The views of a scene show one set of named points, each view turned or mirrored, shifted and resized as a whole, with a little noise and some points left out.

Scene 1
View 1
q649: [-21   9  -6   9   7  12 -11   4   6 -10  -6   9  -2 -13   9   1 -30   3
  -4  -4   3 -10 -20   9]
q730: [-16  12  -1  13   4   9 -12  -6  11  -9   0  14  -2 -10   5  -2 -26  -1
  -2  -9   4 -10 -17  14]
q736: [ -2   6  -7   1   8  17 -10   6   7 -11  -2  12  -6 -15   3   1 -25   2
  -9  -3   9 -15  -3  -3]
q290: [  6   0  -2   8   8   9  -4   8  15 -15  -4  25 -11  -9   4   0 -17  -7
 -17  -7  10 -18  -2  -4]
q584: [-27   2  -8  18   8   4 -16   6  22 -10  -6  13 -10  -8  19   6 -24  -5
  -2 -15  -5  -5 -28  -1]
q29: [ -4  11  -1   7   6  12  -2   1   3 -12  -3  17  -1 -12  -2  -4 -24   0
 -11  -1  11 -16  -8  16]
q274: [-35   9  -3  30   8  -1 -21  -8  24  -3  -4  19  -9  -6  15   4 -25 -10
  -5 -13  -2  -3 -37  11]
q735: [-29  10   2  23   3  -2  -8  -4  20 -17  -5  15   1   0  17  -2 -25  -2
   7 -23 -12  -2 -32  23]
q784: [-12   2  -2  17   4   4 -19  -5  25 -12   3  20 -12  -7  13   3 -20  -7
  -1 -23  -2  -6 -13  -2]
q685: [ -2  -7  -6   9   8   6  -5  14  23 -20  -6  21 -14  -6  16   4 -18  -6
  -8 -20  -3 -12  -7 -13]
q472: [  4   9   3   5   5   8  10   5   3 -22  -7  20   4  -6  -2  -8 -22   2
 -10  -5   8 -18  -4  23]
q7: [-15  14  -4  10   6  14 -17  -5   5  -5   0  10  -1 -15   2   0 -29   2
  -5  -1  10 -11 -15  13]
q558: [ -1  -1   4  26   8  -6   2   3  29 -15  -7  39 -14   1   7  -2 -11 -19
 -22 -15   6 -15 -17   6]
q662: [ -9   9   2  21   2   3 -19 -12  22  -9   6  23  -9  -8   5   0 -18  -9
  -4 -19   4  -7 -13   6]
View 2
q29: [ -7   6   1   6  14   7   0  -1   1  -2 -15  -7   5   1  -5   8   5 -15
   9   7   0  12  -9   5]
q735: [ 12   2  -6   8   5   5  17  16   0   9   4   9  22   1   0  23  -3   2
  14  13 -15  -5  11   1]
q736: [-14  -2  -1  -1  14   4  -4   1  -4  -7 -14  -4   9   5  -2   9   9 -15
   5  15   4   2  -8   7]
q7: [ -7  -1   3   8  16   4  -1   3  -5  -4 -15  -5  19   0  -8  19   2 -13
   8  16   0   4 -10   2]
q584: [ -3 -10  -7  -6   7   7   6  15  -3  -2   1  13  23   3  -2  20  11  -9
  13  22  -6  -7   0   4]
q784: [-11  -9  -7  -5   7   3   4  13   0  -3   7  -3  13   7  -2  17   7  -4
  20  17   1  -4  10  -5]
q274: [ 5 -9 -6  3  7  9 11 19  0  5  7  9 29 -3 -8 31  3 -6 27 22 -9  0  1 -6]
q730: [-4  0  0  6 12  4  2  6 -1  0 -8 -4 17  2 -6 18  0 -7 11 14 -3  2 -1  0]
q662: [-10  -6  -4   2   9   4   2  10   2  -3   3  -9  11   4  -6  19   1  -5
  23  15   1   3   7  -9]
q472: [ -2  14   0   7  12   8   3  -3   3   1 -15  -7  -5   3  -1  -1   2 -14
   6  -2  -2  15  -2   8]
q649: [ -2   0  -2   4  12   5   3   6  -4  -1 -12   5  19   1  -4  17   6 -13
   6  17  -5   0  -9   7]
q290: [-16  -3  -5  -9   9  10  -2   5   4  -8  -4  -5  -4   6  -2   1  14 -17
  18   9   5  11  -2   1]
q685: [-11  -6 -11 -14   5   9   5  13   4  -4   4   8   1   8   4   2  16 -11
  14  13  -1   0   5   5]
View 3
q784: [  6   0   5  17   5  -3  -8  -6   9  -4 -10  -4  -3   0 -14 -17 -11   4
  -4  -4  -9  18 -13  16]
q472: [-14  -4   6   7   2   2   7   0  -3   7   3  -4  -9   1 -10 -12   3   1
  -9   4  -4   3  -5 -10]
q662: [  6   0   8  18  -1   1  -5  -7   5  -2  -8  -5  -8  -6 -16 -15 -12   1
  -1  -1  -7  18 -13  11]
q290: [ -1  -3   4  10   7   0  -1  -3   2   8  -3  -1   7  -2 -10 -12  -3   7
   0   3 -17  10  -3  -1]
q736: [  0  -5   4   7   8   5  -8   0   2   8  -1   2   7  -1  -9  -8  -8   2
 -15   1 -10  12  -3  -2]
q274: [ 11   7   8  20   0  -9   5  -1  16  -2 -16  -4  -5  -2 -22 -16 -14  -6
  -8 -16   6  20 -21  14]
q685: [ -1  -4  -2  12  13  -7  -5  -2  10   0  -7   0   7   7  -9 -16  -3  11
   0  -3 -18  12  -5  10]
q649: [  0  -2   5  12   5   0  -2   2   8   2  -6  -1  -2   0 -14 -11 -10  -4
 -19  -8   2  13 -11   4]
q29: [ -5  -3   8   8   1   4   2   1  -1   9   1  -2  -2  -3 -12  -9  -5  -2
 -12   1  -3   9  -6  -8]
q735: [ -4   3   4  19   2  -9   4  -1  13  -8 -11  -7 -18   6 -18 -19  -5  -3
 -12 -13  10  12 -22  15]
q7: [  3  -2   8  11   1   6  -4   1   3   7  -3   0  -2  -6 -15  -9 -12  -6
 -21  -3   2  14  -9  -2]
q558: [  2   3   8  17   2  -9  12  -6   6   4 -10  -6   0  -3 -16 -18  -1   7
  17  -2 -16  12 -10   3]
q584: [  7   1   1  15  10  -7  -4   1  15  -2 -12   1   3   5 -15 -13 -11   0
 -14 -14  -1  16 -14  14]
View 4
q472: [-13  -1   3  -4  -5  -6 -11   2   1   4   9   1   1   0  -4  10  -4  -1
   9  -5   0   5  -2  14]
q274: [  5  -6  21 -32   0 -13  23   6  25   7  -8  12   8  -7  -4   8  -4  -5
 -15 -16 -22   0   3   8]
q685: [  9   3   5 -18 -12 -23   6  14  16   2  -6  10   6  -9 -14  17   8  -3
  12  -2   3   1  -4  -6]
q784: [ 11  -5  19 -19 -11 -20  12   7  23   3  -5   5   5  -4  -7  13   3  -2
  -6 -11  -1  -1   0  -3]
q558: [ -1  13  13 -29 -12  -7  14  15  13   3   1  12   4  -2 -16   8   3   7
   2 -10   8   4  -9  13]
q736: [  2  -2   9  -4   2 -24  -3   1  12   6   6   2   8  -3  -4  11  11  -7
  15  -7  -5   1  -2   1]
q584: [  8  -7  11 -22  -1 -22  13   6  23   5 -10  10   9  -9  -6  14   2  -9
  -1  -8 -19  -1   3  -2]
q735: [ -1 -12  11 -25  -9  -6  10   5  20   3 -13   8   1  -7  -5  15 -16  -5
 -19  -8 -19   1   7   6]
q730: [  1  -9  15 -12   0 -14   5  -1  16   6   1   2   4  -3  -1   9  -1  -6
  -4 -12 -11   0   2   6]
q7: [ -1 -10  16  -7   7 -18   2  -4  14   8   6   1   8  -1   2   6   4  -8
   2 -14 -14   1   2   8]
q290: [  2   7   9 -12  -5 -18   2   9  10   4   6   6   8  -3 -11  10  11   0
  16  -7   7   2  -8   3]
q29: [ -7  -2  12  -5   3 -11  -5  -2   6   7  12   0   5   2   0   6   3  -3
   7 -11  -5   4  -2  13]
q649: [ -1  -9   9 -12   5 -18   2   0  16   7  -1   5   9  -5  -1  10   1 -11
   2  -9 -20   1   3   4]
View 5
q649: [ -9  18  -3 -11 -19   0  -5 -14 -13 -22  -5   3   5  -3  -9  25  -6  -8
   3  -4 -13   0   1  13]
q7: [ -6  10   0  -5 -22   5  -3 -15  -7 -15  -7   1  14   0  -4  24  -4 -14
  10  -4 -12  -2   5   9]
q584: [ -9  22  -9 -21 -13   8  -7 -17 -16 -34  -6   1  -1  -7 -17  33   5  -8
  -2  -6 -12   3 -14  22]
q784: [ -1  15 -10 -18   1  23  -2 -10 -10 -35 -17   0   4  -6 -17  28  13 -18
   7  -7  -6   1 -12  23]
q558: [ 15   8   2 -32  11  33   0   1 -21 -28 -11  -1  11 -16 -42  14   0  -6
  13  -9  16 -12   3   9]
q730: [ -3  14  -3 -10 -14   9  -3 -12  -6 -26 -11   2   6  -1 -10  23  -1 -14
  11  -3 -11  -5   3  11]
q685: [ -7  18 -11 -29  11  19   1   4 -28 -26 -16   4   4 -12 -18  23   1 -10
  -3 -11   2  11  -5  31]
q736: [-10  11  -4 -14  -8  10   2  -1 -21  -6 -11   2  17  -6  -2  22  -5 -14
   3  -9  -3  11   7  20]
q29: [ -2   9   3 -11 -11   7   1  -1 -13 -11 -10   3  15  -3  -9  15 -13 -12
  12  -5  -3  -2  17   8]
q472: [ -2  11   1 -14  -2   5   1   8 -16 -14 -16   5  10  -3 -11  10 -21 -10
  12  -5  -1  -4  23   9]
q662: [  3   9  -5 -13  -2  25  -1 -12  -4 -31 -17  -1   9  -5 -16  24  13 -19
  15  -6  -5  -6  -6  15]
q735: [  1  26  -7 -17  -7   3 -13 -17   0 -54 -13   5 -15   0 -23  25  -2  -9
  10   4 -17 -17  -4  12]
View 6
q584: [  7   3 -21   7   6  -1  -2   2  -2  10   5  12  27  -3 -13 -12   9  -3
  -4  12  -4  14  -1  -8]
q29: [  3  -5  -5   4   3  -8  -2   5  -3  -3   6  13   5 -19 -10  -6   5  -5
  -9  -9  -2  -5  -3  -7]
q274: [ 11   9 -15  10   9  -8  -9   4   6  27  11  14  29  -2 -21 -11  11   1
  -7  17  -3   1   1 -13]
q730: [  7  -1  -6   4   5  -5  -4   3   0  10   2  15  15  -8 -12 -11   5  -5
  -6   0  -1  -2  -3 -11]
q784: [  8   1  -8  10   8  -3  -1   3  -8  15  -1   8  15   4 -10  -6  10  -3
  -7  13  -6   6   7  -5]
q736: [  2  -6  -8   3   0  -1   1   1  -8 -10   3  10   9 -15  -2  -5   4  -4
  -9   0  -3   6   0  -7]
q685: [  6  -4 -19  15   9  -4   4   5 -16  -1   5   2  11  -2  -7   0  11  -5
  -5   8 -10  14   7   4]
q558: [  8   1 -14  23  13 -18  -4   9 -10  12  15   2   3  -8 -17   7  15  -1
 -10   7 -10  -7  10   4]
q7: [  4  -2  -3  -1   0  -3  -4   1   2   3   4  17  15 -15  -9 -12   2  -3
  -9   0   1  -2  -4 -15]
q290: [  3  -5 -10  13   4  -8   1   4 -14  -6   8   4   2 -13  -4   4   9  -2
 -10   2  -7   3   6   1]
q472: [  4  -8  -7   8   7 -12  -1   9  -6  -4   4  10   0 -19 -14  -6   5 -12
  -4 -21  -4  -8  -7   0]
q649: [  5  -1 -13   2   3  -2  -3   3   2   3   5  16  21 -12 -12 -15   5  -4
  -5  -1  -1   6  -7 -11]
q662: [  7   1  -1  10   6  -7  -4   3  -5  18   0  10  10   0 -11  -5   9  -1
  -9  10  -4  -4   6  -7]
q735: [ 11   5 -15  10  14  -8  -5   6   3  28   1  14  22   3 -24 -15  11  -9
  -1   3  -4   1  -4  -7]

In a view up to two points have been moved. Name them for each view, in the order of its rows, or write -.
view 1 => q584
view 2 => q736, q685
view 3 => q649
view 4 => q29
view 5 => q558, q472
view 6 => q735
